Each scene shows the same named points in several views. A view is turned or mirrored, and shifted as a whole, has a little noise and may leave points out.
In the rows, 128 means zero.

Scene 1
View 1
<168>: [161 149 113 134 155 143 140 113 125 134 166 108 126 128 139 105 120 140
 103 149 112 135 166 142 144 138 125 134 128 139 176 125 148 120 139 123
 137 119 122 146  95 143 136 140 109 101 151 140 144 166 125  96 141 137
 137]
<191>: [122 120  99 153 167 178  95 135 130 145 135 120 134 162 133 125 126  98
 122 168 124 102 183 160 168 114 102 141 168 141 154 115 134 109 110 147
  96 132 149 104  92 146 121 155 123 106 138 126 148 163 174 112 153 122
 176]
<113>: [161 131 109 134 164 132 150 105 120 101 170 110 157 109 142  95 111 139
  93 168 123 128 157 163 138 140 121 139 140 137 136 114 131  99 143 142
 103 100 124 121  86 146 141 103 124 120 147 136 145 160 119  95 129 136
 116]
<135>: [132 125 127 134 153 169 117 119 123 129 153 123 136 132 130 116 115 139
 109 160 124 151 136 149 146 148 139 148 134 133 178 130 141 123 146 133
 117 130 127 138  91 144 144 142 101  94 148 140 144 168 151  97 160 129
 130]
<163>: [ 82 106 194 110 150 222  52 141  92 188 133 159 160 175 122 142 105  95
 132 206 138 184  96 145 153 136 174 177 139 151 213 153 123  89 164 136
 136 182 113 116  86 103 146 172  71  80 129 150 118 189 214 122 223 129
 129]
<188>: [149 114  84 150 169 137 142 108 129  80 159 109 166 110 140  97 114 133
  95 171 131 104 163 176 146 138 104 138 164 131 108 100 125  98 127 159
  66  89 143 103  83 159 137  95 139 126 146 126 157 153 127  93 117 126
 128]
<74>: [158 151  63 159 172 147 122 135 150 170 146  91  88 169 138 118 137 101
 125 132 101  80 242 142 176 101  75 121 163 139 173 114 161 131  82 122
 124 121 150 122 101 154 103 176 138 101 150 120 159 160 140 113 125 124
 209]
<90>: [138 125 131 129 160 159 121 116 113 126 158 124 156 129 136 108 112 124
 104 176 128 140 142 158 144 135 133 148 140 141 157 124 128  96 145 140
 112 122 121 119  87 134 143 125 108 109 142 140 138 167 146 101 153 134
 125]
<96>: [130 114 162 104 151 163 120 106 101 136 164 131 162 124 127 109  96 147
 110 186 137 197  96 145 132 160 180 176 124 132 185 146 128 107 172 126
 123 131 102 128  77 130 162 125  95  89 148 147 136 180 144 105 175 130
  85]
<42>: [151 105  76 152 166 133 152  99 135  68 161 106 163 100 134  93 110 154
  96 164 137 118 151 176 143 151 115 148 162 119 105 102 125 117 127 155
  49  80 143 105  80 176 144  87 148 118 153 126 171 152 117  87 107 118
 115]
<61>: [100 118 161 126 145 207  73 138 114 178 135 142 128 169 120 138 119 118
 128 172 128 173 119 137 156 143 158 160 131 139 219 150 142 125 152 127
 140 169 123 139  94 124 143 181  79  72 139 144 131 180 193 112 202 127
 142]
<203>: [107 118 132 140 155 200  75 143 123 177 130 132 123 175 124 137 123 104
 132 167 124 139 155 143 167 126 129 152 153 139 198 135 142 123 124 134
 121 159 137 123  94 134 128 182  99  81 139 133 142 175 189 115 182 122
 170]
<84>: [143 145 145 127 154 162 116 123 108 142 162 127 145 137 140 113 118 120
 103 168 115 138 147 148 144 134 132 133 127 152 181 129 139  93 153 133
 148 139 118 139  97 120 137 141  91 107 138 146 125 171 153 101 167 144
 137]
<164>: [145 142 123 135 148 165 118 121 129 151 155 116 111 142 130 118 123 140
 113 143 114 150 156 133 148 144 134 139 125 135 201 137 156 138 140 119
 144 138 125 155  98 144 135 164  97  85 151 140 145 171 146  99 159 132
 145]
View 2
<113>: [140 136 118 120 104 155 143 141 156 141 139  99 133  85 135 102 122 149
 139 148 100 126 116  97  95 125 148 132 163 109  77 124 112 131 117 152
 102 155 123 116 136 127 109 166 108 108 120 138 136 124 129 160 178  96
 124]
<163>: [158 163 169 202 179 158 196  99  87 125 114 216 125 178  70 139 147  91
 205 133 133 147  94 166  83 124 149 150 108 102 125 147  68 161  83 182
 130  77 181 166  74 161 122 127  62 139 163 142 102 119  63  76 214 147
 141]
<96>: [143 154 166 175 130 180 181 134 104 158 142 144 126 124 114 127 142 149
 180 164 121 146  97 120 117 132 155 138 127 113  84 171  76 147  95 194
 117 115 145 160 117 141 118 156  97 144 141 139  83 125 104 140 195 133
 138]
<42>: [142 126 111  98  73 165 133 131 198 133 134  89 143  61 180  81 122 145
 118 160  92 139  91  78  73 136 111 122 136  82  62 124 114 113 126 151
  94 146 141  93 149 127 117 162 110 115 122 140 133 120 124 183 170  83
 119]
<164>: [127 155 138 162 128 152 163 128 114 160 136 132 109 143 115 164 120 129
 184 126 118 109 143 118  77 113 146 158 163  90 124 130 139 140  97 155
 130 129 115 133 104 131 110 148  90 130 143 143 152  95 121 146 169 125
 125]
<168>: [130 146 126 143 119 150 151 137 128 154 139 111 119 117 119 142 117 141
 165 131 110 110 139 109  88 115 154 147 175 106 104 125 134 138 107 149
 120 146 109 127 119 128 106 158  99 116 129 140 152 106 130 155 170 112
 123]
<191>: [143 139 104 130 132 128 148 108 161 112 107 152 137 128 123 114 120  88
 149 115 106 124 121 128  34 117 128 146 146  74 115  92 126 126 111 123
 114 116 152 104 100 139 110 129  77 102 148 135 171  99  96 120 176  96
 109]
<74>: [114 143  75 122 131 108 134 124 151 134 109 118 134 128 124 140 106  92
 147 101 108  98 177 120  10  97 147 160 195  68 126  77 176 110 113  89
 122 132 107  96 106 120  92 125  85  87 150 122 211  72 121 136 143  81
  86]
<188>: [150 126 105 100  89 152 131 128 194 120 127 101 142  70 157  79 119 133
 121 147  92 134  96  92  72 130 123 123 144  93  71 107 111 121 126 142
  93 150 145  93 138 129 114 163 105 102 119 140 145 124 122 161 180  84
 121]
<90>: [148 141 131 141 127 154 156 126 140 132 131 134 131 113 116 111 127 130
 158 140 108 129 108 118  89 124 146 138 145 109  92 125  99 141 108 160
 109 133 142 129 115 138 113 155  94 116 132 141 130 123 109 134 191 110
 130]
<203>: [137 156 131 167 152 137 169 104 120 129 109 177 125 164 105 149 128  86
 182 117 122 125 127 145  41 115 133 158 136  72 134 118 124 137  94 142
 131  94 152 129  83 144 113 121  67 125 162 138 154  90  86 110 176 123
 116]
<61>: [143 164 158 192 157 155 183 105  94 142 122 188 112 176  95 164 135 100
 203 126 130 128 117 148  71 118 140 158 127  85 136 142 107 153  85 171
 138  91 152 150  81 149 118 128  69 143 163 146 127 100  85 109 187 143
 132]
<84>: [147 147 137 156 141 148 159 126 120 136 135 143 118 133  91 134 123 128
 174 126 114 116 125 129  97 118 159 147 163 121 110 119 107 154 100 157
 118 139 131 136 105 142 110 158  87 113 129 146 143 122 112 124 195 122
 138]
View 3
<74>: [154  72 101  85  86  69 154 155 211 153 157 117 123 169 143  41 112 136
  75  79 137 122 124 100  87  88 114  87  85 185  71 124 153 153 168 163
 194 108 111 209 180 151 104 161 116 177 121 148 143  74 147 119 118 109
  89]
<163>: [ 95 115 145 164 143  59  97  16 130 108 127 141 111 151 138  62 160 161
  83 159 135 108 162 201  97 190 143 136 200 100 145 184 124 120 145 176
  93  53 129 107 136 142 183 126 136 157 105 165 164  65 126 128 198 117
 131]
<191>: [137  85 107  95 114  68 139 100 198 141 144 128 112 159 135  57 144 159
  77  91 155 120 142 125 100 108 125  79 123 153  95 155 148 141 150 176
 164 126 126 166 169 161 117 155 145 149 109 138 140  83 132 144 146 130
 102]
<61>: [105 115 139 154 139  64 115  50 137 112 130 140 132 144 145  64 131 144
  97 148 138 104 156 175 111 168 132 138 168 112 105 171 127 121 166 178
 112  60 125 142 145 146 156 131 105 173 111 165 160  74 137 117 183 106
 120]
<96>: [132 137 150 157 123 128 142  60 125 112 137 170 124 111 153 135 130 157
 147 173 151  95 107 169 126 155 145 118 160 100 134 207 112 128 126 181
 114  97 104 119 131 128 150 130 128 124 101 137 163  97 153 113 158 126
 119]
<203>: [114  95 124 128 126  53 118  70 167 124 139 131 122 157 138  43 137 146
  79 115 140 112 156 154 102 144 126 118 150 135  99 158 141 130 168 178
 136  86 129 159 159 156 142 141 117 172 113 155 154  74 134 126 173 106
 111]
<135>: [135 123 130 128 132 106 151  86 154 126 134 149 135 124 149 115 128 155
 124 137 162 105 125 141 126 127 133 100 135 121  96 184 126 131 144 181
 137 107 113 147 145 145 121 139 123 140 105 139 148  98 144 127 146 133
 111]
<90>: [142 117 127 121 121 112 154  92 162 131 136 144 121 134 149 117 138 166
 113 139 161 110 114 143 110 126 138  88 138 125 118 183 125 137 125 171
 142 107 107 137 145 140 129 144 145 127 102 137 146  93 141 131 138 144
 112]
<188>: [164 106 109  86 112 127 176 113 195 143 143 151 116 124 144 134 146 177
 127 104 184 113 104 105 124  84 135  48 108 139 105 191 135 143 117 183
 172 175 110 147 158 157  92 155 165 102 100 109 133 115 142 154 118 160
  99]
<164>: [135 120 130 134 124  96 152 109 150 129 137 136 147 133 156  97 107 137
 116 140 146 105 123 139 118 127 128 119 123 135  80 161 126 133 164 170
 142  74 105 171 148 138 124 137  96 169 112 155 152  85 148 108 140 115
 107]
<42>: [166 114 114  88 111 138 181 109 188 137 145 169 121 107 143 146 139 171
 149 103 186 107  96 101 142  80 133  48 101 133  99 203 134 141 122 196
 172 200 111 150 161 160  82 156 156  97  99  95 138 127 151 151 122 150
  95]
<168>: [151 118 125 120 113 116 167 128 161 138 141 138 141 129 160 117 110 149
 123 139 154 107 105 126 112 112 132  99 112 140  90 165 123 141 146 164
 153  91  95 166 148 135 116 142 115 148 110 146 147  92 152 111 122 131
 104]
View 4
<164>: [137 106  96 123 135 158 144 116 128 144 126 141 122 116 125  98 156 132
 105 101 135 127 116 149 139 139 122 123 133 139 172 119 117 164 172  92
 125 147 125 112 135 119  97  99  80 151 127 132 154 139 121 137 133 144
 155]
<203>: [141 127 125 125 180 165 154  94 126 132 130 150 123  92 134  86 144 108
  84  93 141 163  89 145 149 119 129 132 174 121 166 142 128 163 187  81
  98 180 118 120 136  83 102 124  63 159 102 149 144 174 137 163 145 144
 127]
<191>: [123 154 127  78 175 144 134  97 100 132 138 146 134 100 120  97 117  90
 100 104 114 169 103 138 148 121 139 117 157  93 146 125 123 128 185  71
  93 166 101 133 118  99  79 140  82 144 111 141 116 168 102 156 135 139
 126]
<168>: [131 120 104  99 124 140 126 115 120 151 125 133 120 123 110 113 148 140
 122 113 121 119 128 141 133 143 132 118 120 130 156 112 108 144 167  93
 131 136 125 120 125 130  90 106  87 135 135 130 137 127 102 125 123 136
 160]
<188>: [109 175 118  63 124 101  97  98  99 154 140 115 131 123  81 135 126 111
 135 126  89 149 132 135 129 125 175  79 145  97 116 109 128 112 159  79
 112 124 106 132 119 136  69 144 115 108 160 138  82 118  62 129 128 117
 120]
<90>: [133 142 132 103 136 132 113  98 127 159 127 132 117 116  95 133 156 140
 122 126 120 140 118 136 129 122 154 111 161 129 139 131 119 144 166  89
 118 151 131 123 133 111 103 129  81 124 134 156 117 133 106 133 127 125
 134]
<113>: [121 151 120  82 113 115 100 107 114 160 129 119 120 128  83 138 145 141
 139 129 104 127 136 133 123 134 159  97 135 121 129 115 114 128 158  90
 127 128 124 128 122 135  85 126  99 112 152 141 106 115  80 119 119 119
 143]
<74>: [112 134 101  47 171 149 152 116  76 116 136 149 143 104 141  63  84  81
 100  78 107 145 118 134 145 161 106 136  95  74 166  98  97 114 193  75
 108 152  81 139  92 120  50 118  85 159  97  96 136 177  91 139 127 153
 169]
<163>: [168 123 166 170 181 173 143  75 164 152 119 154 103  88 116 121 193 148
  84 121 162 163  76 141 141  94 148 140 225 160 159 182 134 189 183  91
  99 206 154 115 163  53 153 133  34 150  97 199 153 171 170 166 144 133
 112]
<135>: [133 132 110 124 132 140 124 103 132 154 129 129 118 117 106 119 162 133
 114 115 127 141 113 145 136 120 149 103 160 138 150 128 130 158 165  86
 117 145 128 114 141 116 100 119  89 133 144 149 128 130 111 140 137 130
 129]
<96>: [142 123 136 160 118 135 115  88 155 163 116 115  99 111  89 137 194 178
 119 119 141 124 115 137 111 124 168 106 183 166 150 156 133 178 156 111
 131 152 159 109 156 103 131 118  76 118 150 165 138 121 128 131 137 111
 125]
<61>: [155 111 124 161 167 177 154  94 151 144 124 150 111  96 130 100 178 135
  85 103 156 153  86 149 147 112 130 131 187 155 174 154 132 188 181  90
 109 182 139 108 154  78 128 113  55 158 110 165 160 161 157 162 147 142
 126]
<84>: [148 125 128 104 138 151 124 110 134 161 124 150 116 122 106 132 164 144
 119 136 129 132 117 142 140 121 133 132 148 141 148 128 108 149 171  85
 121 157 135 122 133 108 114 115  62 138 117 163 139 137 122 132 119 142
 156]
<42>: [100 175 104  77 110  91  94  95  98 151 140  97 129 123  78 128 128 114
 136 112  87 147 138 135 121 129 183  61 146  99 118 108 139 120 151  85
 117 111 108 127 124 146  62 141 135 100 181 126  80 106  53 130 136 106
 108]
View 5
<61>: [ 97 108 115 138 136 162 110  90 140  91 175 160 117 134 191 136 118  77
 134 137 134 170  72 158 119  74 149 150 139 120 158 165 117 155 131 148
 113 156  99 100 128 133 100  83 106 108 135 114 163 137 207 123 178 131
 180]
<168>: [150 134 115 112 165 109 102 107 109 136 138 126 138 136 125 163 120 103
 139 123  92 145 119 151 116 110 156 133 149  91 122 145 167 121 138 115
 133 150 141  91 119 136  88 127 143 144  93 128 161  99 158 109 167 156
 132]
<74>: [131 122 154  91 197  73  63 133  97 117 162 118 117  75 110 186  62 129
 168 119 114 133 137 150 134  94 167  71 168 107 136 192 134  83 191 124
 150 136 134  52 114 115  43 177 171 117 119 103 128  98 162  94 164 127
 139]
<203>: [ 98 107 139 129 156 138  97 112 121  91 172 143 116 107 173 146 102  88
 144 133 135 158  91 154 123  83 156 119 144 124 165 173 110 133 158 145
 124 143 101  81 135 127  82 109 125 100 143 109 145 132 189 113 170 125
 173]
<113>: [163 141 131 125 170 105 120 130  90 146 113 108 154 137 111 155 147  85
 124 118  83 136 138 144 102 142 157 134 135  89 144 108 173 120 147 109
 138 132 142  86 146 140  96 116 144 145  97 150 149  93 125 110 156 165
 119]
<163>: [110  97 128 162 119 188 131 114 142  77 184 168 129 140 211 111 135  45
 114 135 137 175  54 165 116  72 146 172 119 138 194 144 109 171 125 161
 105 151  78  86 148 130 107  56  91  92 141 113 147 146 217 128 184 144
 183]
<135>: [121 129 121 129 159 130 116 102 111 125 133 126 136 137 146 147 139  86
 131 129 106 150 112 145 106 119 155 140 138  99 141 133 146 136 140 124
 128 142 125 103 139 144 103 101 127 131 117 140 164 116 153 117 159 144
 149]
<188>: [144 143 154 125 187  94 119 144  72 143  98  88 152 116 103 156 151  84
 128 114  89 127 158 134  93 165 164 110 134  92 158 102 155 107 173 108
 149 114 139  80 168 143  93 120 150 135 117 160 139 100  95 106 136 153
 121]
<191>: [112 118 165 121 175 110  98 141  93 101 151 118 128  90 141 153 106  90
 142 124 121 139 122 143 116 113 163  98 149 121 170 154 119 109 181 130
 142 127 114  64 151 122  74 128 140 105 138 118 127 121 150 105 155 131
 152]
<164>: [124 127 107 113 158 123  97  88 123 122 151 140 124 134 145 162 110 107
 144 131 108 155 103 152 120  93 153 134 152  98 121 165 150 131 136 126
 125 155 132 101 112 137  89 119 135 137 106 119 170 109 180 111 170 141
 151]
<84>: [145 121 126 123 142 130 113 122 108 109 152 136 145 134 146 140 129  86
 125 128  94 150  98 157 115  96 152 154 146 112 144 138 162 132 126 117
 131 154 127  82 129 127  99 107 119 130  99 112 148 115 174 109 173 167
 139]
<42>: [138 152 143 128 197  93 120 128  76 161  84  82 149 127  98 162 159  87
 130 114  91 127 167 128  89 183 164 105 128  79 149  96 156 112 177 110
 144 107 145  97 168 156  96 117 158 143 119 180 155  94  82 113 131 144
 123]
View 6
<164>: [170 120 114  94 155 117  96 105  97  93 113  98 110 138 127 141 133 101
 128 111 181 157 138 123 146  97 143 109 150  98 119 126  98 143 121 146
 140 145 115 108 113 168 141 130 153 166 159 139 111 111 146 117 149 130
  94]
<191>: [192 130  95 116 136 160 105 137  79 110 106 126  96 147 148 121 116 115
 136 119 163 162 149 123 120  99 132 102 166 149 156 160  55 137 107 100
 119 131 112 163 122 140 161  90 139 140 154 125 117 126 132 121 171 152
 141]
<84>: [181 120 145 127 143 128  81 110  90 103 113 108  75 158 138 136 115 124
 145 122 186 158 142 113 143 108 140 120 154 106 150 130  95 119 111 142
 145 151 119 104 121 146 148 125 153 149 131 136 107 122 132 124 140 113
  80]
<168>: [173 123 122 125 155 141 110 106  96 100 131  99 117 150 120 129 113  94
 126 105 182 154 137 133 155 106 155 125 159  86 138 142 105 136 109 153
 138 149 109  98 117 157 152 124 142 155 141 133 108 108 143 123 149 137
 102]
<135>: [170 123 126 123 156 147 109 108  93 105 117 123  85 147 120 139 133 113
 123 121 176 162 143 110 158 100 154 105 143 114 143 138 106 147 138 130
 138 132 117 104 129 154 142 124 148 157 136 132 113 136 134 138 134 132
  99]
<113>: [176 131 138 169 156 180 130 109  90 112 150 119 105 164 110 120  97  98
 120 109 177 154 143 129 171 113 171 131 160  92 171 169 112 139 114 140
 133 144 104  88 133 137 160 114 129 134 112 124 110 126 132 143 138 148
 115]
<163>: [185 120 145  85 126 116  67 121  85 101  60 119   4 138 180 174 163 178
 167 162 174 186 165  48 132  92 112  63 132 158 129 107  87 127 155 104
 152 133 141 143 117 150 106 131 188 149 132 148 113 159 126 121 111  63
  49]
<203>: [184 122  99  78 135 124  87 129  85  99  79 112  75 132 160 147 144 129
 146 133 168 170 153 100 118  89 118  82 151 148 124 130  65 138 127 108
 132 132 124 162 114 158 133 110 161 157 166 138 116 128 136 112 155 120
 105]
<96>: [165 130 152 132 156 155 121  98 100 104 120 109  53 146 130 162 142 133
 133 136 177 175 158  74 183 101 157  92 133 100 139 134 141 147 160 140
 152 139 123  80 127 156 115 142 166 145 105 141 112 148 138 138  95  91
  60]
<188>: [178 135 120 180 155 208 145 121  81 120 155 145 108 163 104 106  93  93
 110 106 165 155 143 134 166 111 175 128 163 118 191 189  98 148 120 115
 119 127 102 107 143 127 173  96 116 127 115 112 116 139 126 154 148 173
 149]
<90>: [179 128 137 145 148 161 110 113  89 108 124 120  77 157 130 135 113 119
 133 123 176 163 148 109 156 106 153 113 153 114 161 151 103 135 125 128
 137 141 114 105 130 140 147 119 145 139 119 128 112 134 132 135 132 126
  99]
<61>: [174 117 119  71 140 106  77 114  93  96  73 110  50 130 156 165 163 143
 149 142 176 175 152  80 133  88 120  74 137 137 113 108  88 139 147 120
 146 133 132 137 114 166 118 132 175 168 157 147 113 138 138 115 131  94
  70]

Which points are out of place in each view (at most two, in the order of its rows)? Write - if all are in place.
view 1: <135>
view 2: <113>
view 3: <191>
view 4: -
view 5: -
view 6: -
